The views of a scene show one set of named points, each view turned or mirrored, shifted and resized as a whole, with a little noise and some points left out.

Scene 1
View 1
j_19: [11  1 -1 18  0  2  5 10 -9 -1 -7  5  3  3  3 11  3 -5  3  0 -1  6  3  3
  1 14  8 -1 -4]
j_740: [-12  -8   3 -27  16   0   3 -29   2  -4  19   7  18  -3  -1  10   2 -15
  11   3  11  17  -1 -12  -6  -7  -6   5   3]
j_309: [ 3 -2  1  3  5  2  4 -2 -6 -3  1  9  7  1  3 13  3 -8  6  2  3  9  2 -3
 -1  9  2  0 -1]
j_110: [  0   5  -5  -1  -5   3  -2   0  -9  13   2   4   8   3  13   8   5  -5
   1   6  -2   7  12   5  -4   6   3  -3 -11]
j_914: [ -3   4  -3  -4  -2  -8  -4   0  -4   8  14 -14  11  -1  -4  -7   3  -8
   3   2  -1   5   8   3  -4  -4  14   6  -7]
j_313: [ 7  0  0 12  1 -4  3  8 -5 -3  3 -5  7  1 -6  1  1 -7  5  0 -1  5  2  1
 -1  7 15  4 -1]
j_303: [ 2  0 -1  0  2  4  3 -5 -7  2  2 10  8  2  9 13  4 -7  5  4  2 11  5 -1
 -3  7 -1 -3 -4]
j_787: [  3  -2   2   5   5  -6   3   2  -2  -6   9  -8  10  -2 -12  -1   0 -10
   8  -2   3   6  -1  -2  -2   2  15   8   3]
j_729: [  5  -6   5   2  14   2   9  -8  -2 -13   2  12   9  -1  -4  15   2 -10
  10  -1   7  12  -5  -8   1   9   1   2   7]
j_77: [-1  2 -3 -3  0  4  0 -4 -9  7  1 10  9  3 11 13  4 -7  3  6  0 10  8  1
 -4  6 -1 -3 -8]
j_781: [ 4  4 -4  7 -4 -5  0  8 -8  7  3 -9  8  1  0 -1  3 -6  3  2 -2  4  9  5
 -3  4 13  2 -7]
j_652: [-1  0 -1 -4  2 -4  0 -3 -3  3 10 -6 12 -1 -2  0  2 -8  6  2  1  7  5  0
 -4 -1 10  5 -3]
j_721: [ 6  3 -2 12 -3 -3  1  9 -8  5  0 -4  6  2  1  3  3 -5  2  1 -2  4  7  5
 -2  8 13  1 -6]
j_873: [  0  -4   3  -4   9   3   4 -10  -4  -5   3  13  11   1   3  15   3 -10
   7   2   5  13   0  -6  -2   7  -2   1   2]
View 2
j_77: [  3  -2   5  14   6  16   3  -1  13   5   0  -1   8   7  -4  -6 -11   3
  20   9  -5   1  19   9   2   2 -11   3   9]
j_914: [  6  -9  -7  17   9 -10   0   0  23  -9   0   1  16  15  -4  -5  -5   2
   5 -18 -14   6   9 -11   1  -2  -4  22   2]
j_873: [ -7   1  -1  -2   7   9  14  -2   0   9   8  -4   6   5   6   5   4  12
  21  -2  -5   5  10   2   4  -9 -12   6  21]
j_740: [ -4  -4  -6  -7  11   4  14  -8   0   3  11  13  13  16  12  26   7  25
  30 -14 -34   5  14 -10   4 -17 -22  18  31]
j_729: [-13   0  -5  -8   8   3  17   0  -5   9  10 -11   4   2  11   4  14  11
  16  -6   3   8   5   2   4 -14  -8   7  22]
j_781: [  2  -6  -5  16   7  -5   1   2  20  -4  -2  -7  11   8  -6 -13  -6  -4
   3  -9   1   6   7  -2   1   1  -1  15   0]
j_303: [-3 -1  2  7  6 12  8 -1  5  6  3 -4  6  5  1 -2 -3  7 18  3 -2  4 14  6
  3 -3 -9  4 14]
j_787: [ -5  -6 -11   5   9 -12   7   2  11  -4   5  -9   9   7   4  -3   8   3
   3 -20  -1  10   1 -10   3  -9  -1  20   8]
j_721: [  0  -4  -4  15   6  -2   3   4  17  -1   0 -11   8   6  -3 -15  -3  -4
   2  -7   6   7   7   1   3   1   0  11   1]
j_313: [ -4  -4  -8   9   8  -8   7   4  13  -3   2 -13   9   4   1 -12   3  -2
   2 -13   8   8   2  -2   3  -3   1  15   4]
j_19: [ -5  -1  -1   8   4   6   7   3   8   7   2 -14   4   3  -1 -14   0  -1
  10   2  13   6   7   8   3  -1  -2   4   7]
j_652: [  4  -6  -6   9   9  -5   5  -1  15  -5   2   4  14  13  -1   3  -1   8
  13 -16 -16   6  11  -8   2  -5  -8  19  11]
j_110: [  6  -4   3  18   4  11   1   0  16   3  -2  -1  10  10  -7  -8 -12   1
  14   5  -4   3  17   6   1   3  -8   6   4]
j_309: [-6 -1 -2  3  6  7 10  0  3  7  5 -9  6  4  4 -4  3  6 15 -1  2  6  9  4
  2 -6 -7  6 15]
View 3
j_652: [ -5   7  10   0  -1   5   4   0  -4  -1  -4   5   3  12   7 -15   3  -4
 -14  -7  13  -5  -1   0   4  -4  22   5   7]
j_873: [  4   0  -3  -9 -12 -12   4   5   0   6  -7  13  -2  12   7 -11 -16  -7
   3  15   6   6  -8 -10   0   0   4   7   0]
j_303: [  3  -1  -7  -9   0  -6   6  -2   4  10  -7   7  -4   9   7 -10 -13  -1
   2   1   0   0  -9  -9   6   5   3   2  -3]
j_787: [  3  10  18  -2   9  13  16  -1  -4  -2   8   2  14   1  -1  -7  -4 -19
 -13  12  22  -2  11   6  -9  -6  15   6  18]
j_110: [ -2   2  -5  -6  10   2   6  -8   5  11  -9   2  -6   9   8 -10  -5   5
  -2 -20  -5 -10  -9  -5  13  10   8  -2  -3]
j_781: [ -1   7   7  -5  19  14  15  -9   4   6   2  -3   5   3   3  -8  -4  -3
 -10 -15   5 -11   3   1   6   4  10  -3   8]
j_721: [ 2  7  4 -8 20 14 17 -9  6  8  4 -2  5  2  3 -5 -8 -4 -6 -9  2 -9  2  1
  5  5  3 -2  7]
j_19: [ 10   2  -4 -14  19   7  19 -12  10  13   5   0   4  -3   0  -1 -20  -7
   5   1  -2  -4  -2  -3   3   7 -10  -3   4]
j_309: [  5   1  -2  -8   1  -4   9  -3   3   8  -2   8   0   6   4  -7 -15  -6
   2   8   3   2  -4  -5   0   3   1   2   3]
j_313: [  5   7   8  -6  17  13  17  -8   4   6   6   0  10   0   0  -5 -10 -11
  -6   2   9  -7   6   2  -2   1   6   0  13]
j_729: [  9   1   0  -9  -8 -10   8   4  -1   4  -1  13   5   7   3  -8 -21 -14
   4  29  11  11  -2  -7  -8  -2   1   9   5]
j_914: [ -7   9  14   2  10  15   9  -2  -3   0  -1  -2   6   8   4 -15   7  -3
 -21 -18  14 -13   2   3   4  -2  26   1  11]
View 4
j_873: [ 13  12   6   3 -14  -4  15  -8   8   1  16   0 -10   9   5 -10  13  -1
   8  20  -1   0  -3  -2  13   6   5  -2  -6]
j_740: [ 21  16  -1  -8 -40   2  23 -11  18   1  21  15  -5  12   2 -22  -8   1
   8  38   7 -12   0  15  21  23  29  10 -18]
j_914: [ 10 -13 -11  10 -12  -2  16   4  -3  -6  26  10   8   8   1 -12  -5   1
  -2   3  -2   2   3  21  24   1 -21   3  -7]
j_309: [ 10  11   7   6  -8  -6  12  -7   6   1  14  -4 -11   8   5  -6  19  -2
   9  15  -3   4  -4  -6  11   1  -4  -3  -4]
j_721: [  7  -6  -1  11   2  -7  11   1  -5  -1  20  -2  -2   7   3  -3  15  -2
   2   0  -7   8  -1   3  13  -6 -27  -4  -2]
j_781: [  8 -10  -3  12  -1  -5  12   2  -4  -2  23   2   2   7   3  -6   9   1
   2  -2  -7   6   1   7  18  -6 -28  -3  -1]
j_77: [ 10   1  13   4  -4  -8  14  -8   6   8  21   1  -4   9   7 -12  12   1
   9  10 -10   3   2  -6  20  -3   8 -11   6]
j_787: [ 11   4 -10   8 -13   1  14   2  -1  -9  16   1  -6   8  -2  -3   8  -3
   0  11   3   2  -4  12  10   9 -30   9 -17]
j_19: [  6   5   8  10   6  -7   7  -3  -3  -1  13 -11 -12   7   6  -1  29  -3
   7   2  -9  10  -4 -10   6  -8 -23  -9   0]
j_303: [ 11   7  11   3  -8  -8  13  -7   5   5  19  -1  -9  10   6 -10  17   0
   9  13  -6   3  -1  -7  15  -1   5  -8   1]
j_110: [  8  -9   9   7   1 -10  12  -3   2   8  25   4   3   8   9 -11  10   2
   6   3 -11   5   4  -2  24 -10  -1 -12   9]
View 5
j_787: [ -6  22  -6  -2   2  14   2   5   1   3  14 -12 -19 -11  -2  -2  -1   3
   6   8 -13   5  -1  12  -6  -8 -12   7  -9]
j_729: [  7  13  -7  -1   2   1   3  -5  15  -2   4 -10 -14  -3   0   0  10  -8
  -7  -2  13 -13  -7  11   1  -8  -4  23   0]
j_313: [ -9  16  -4  -3   3  15   6   5   7  -3   7  -9 -19  -5 -15  -3  -3   2
   9  17  -8   9  -6   7  -9   2 -11   6 -10]
j_19: [-11   4  -1   0   4  11  11   2  17 -10  -6  -5 -17   4 -23   0   2  -4
   9  22   4   8 -14   1  -7  15  -7  12  -6]
j_914: [-12  15  -2   0   1  16  -6   5 -10   4  16  -5  -3  -5   0   2   0   0
  19  10 -20   8   1   7 -11  -4 -17   3  -8]
j_77: [-10  -7   3   4   3   5  -3  -1   3  -4  -1   4  10  12 -10   7  10 -11
  18   8   2  -3  -8  -1  -5  10 -13  13   1]
j_309: [-4  5 -1  1  3  6  2 -1 10 -4  0 -3 -6  4 -9  3  7 -7  5  7  6 -4 -8  5
 -3  2 -8 16 -2]
j_740: [ 10   7  -2   2  -1  -2 -19  -6 -12  13  21  -1  16  -3  25   9  18 -13
   3 -22   0 -25   5  10   1 -27 -12  23   5]
j_652: [ -7   9  -1   1   0  12  -9   4 -11   5  16  -1   2  -4   3   5   3  -3
  16   4 -17   1   3   5  -9  -7 -16   6  -5]
j_303: [ -5  -2   1   2   3   3  -1  -3   7  -4  -3   3   3   9  -8   6   8  -9
  11   7   4  -5 -10   2  -4   4 -10  16   0]
j_721: [-15  10   0   0   3  18   6   4   4  -4   1  -4 -13   0 -17  -1  -2   0
  17  21 -11  12  -9   2  -9  10 -12   4  -9]
j_781: [-17  10   0   0   2  18   2   6  -2  -2   6  -4  -9  -1 -13   1  -3   1
  21  20 -15  13  -5   2 -12   7 -15   2 -10]
j_873: [  2   4  -2   2   2   0  -2  -4   9  -1   2  -3   0   4  -1   5  13 -12
   2  -1   9 -13  -6   6  -1  -4  -8  21   1]
View 6
j_313: [-11  -2   3   4   3  10  -2  -4 -11   3  -5   6  -3   4   0  -4  -6   8
 -10  -3   0   4  12  -7  -5   3  -2  -3   4]
j_721: [ -6  -6   1   2   1   8   1  -7 -11   0  -8   5  -2   7  -2  -6  -1   7
 -13  -6   7   1  10  -9  -5   0  -4   0   5]
j_740: [-29  28   1  -6  17 -15   1   0  -7  -7   9   8  20 -17 -10  -2  16 -24
  -4   3 -16  -5  12   0  10  12   3   1  -3]
j_781: [ -7  -3   3  -2   5   6   3  -9 -12   0  -8   4  -3   8  -1  -8   0   7
 -18  -5   2  -2   9  -8  -9  -2  -5  -2   3]
j_787: [-17   7   6   2   7   7  -3  -1 -13   3   1   7   1  -1   1  -4  -6   6
 -11   3  -9   5  14  -4  -5   5   2  -5   2]
j_652: [-16  11   5  -8  12  -3   2  -8 -12  -3   0   5   6  -1  -3  -7   6  -6
 -18  -1  -6  -2  10  -4  -4   2  -3  -3  -1]
j_914: [-11   8   8 -11  13   2   4 -12 -13  -1  -4   4   0   4   0  -9   1   3
 -25   0  -5  -2  10  -4 -10  -2  -3  -6  -2]
j_729: [-21   5  -3  13   2   2  -5   7  -7   0   2  10   9 -10  -8   4   1  -7
   9  -3  -4   4  14  -7  10  13   2   4   5]
j_303: [-11   0  -5   3   4  -1   1  -5  -8  -5  -5   7   8   0 -12  -2  11 -10
  -2 -11   7  -4   8 -11   5   5  -5   7   5]
j_19: [ -5 -11  -4  11  -4  10  -1  -3  -9   1 -10   6  -2   6  -6  -1  -2   6
  -1 -10  12   3  10 -13   0   2  -3   4   8]
j_77: [ -8   0  -5   0   6  -4   4  -8  -6  -5  -8   5   6   1 -12  -3  13 -11
  -6 -12  10  -6   6 -11   4   2  -6   8   4]
j_873: [-18   6  -4   6   4  -3  -1   1  -6  -4  -1   8  11  -7 -10   1   9 -13
   2  -7   1  -2  10  -8  10   9   0   6   5]
j_110: [ -4  -3  -3  -4   5  -2   7 -13  -8  -5 -10   4   4   7 -10  -6  12  -6
 -14 -11  11  -7   7 -11  -2  -3  -8   5   4]

Which points are out of place in each view (at most two, in the order of its rows)? Write - if all are in place.
view 1 => j_652
view 2 => j_77, j_19
view 3 => j_787
view 4 => j_873
view 5 => j_914
view 6 => -
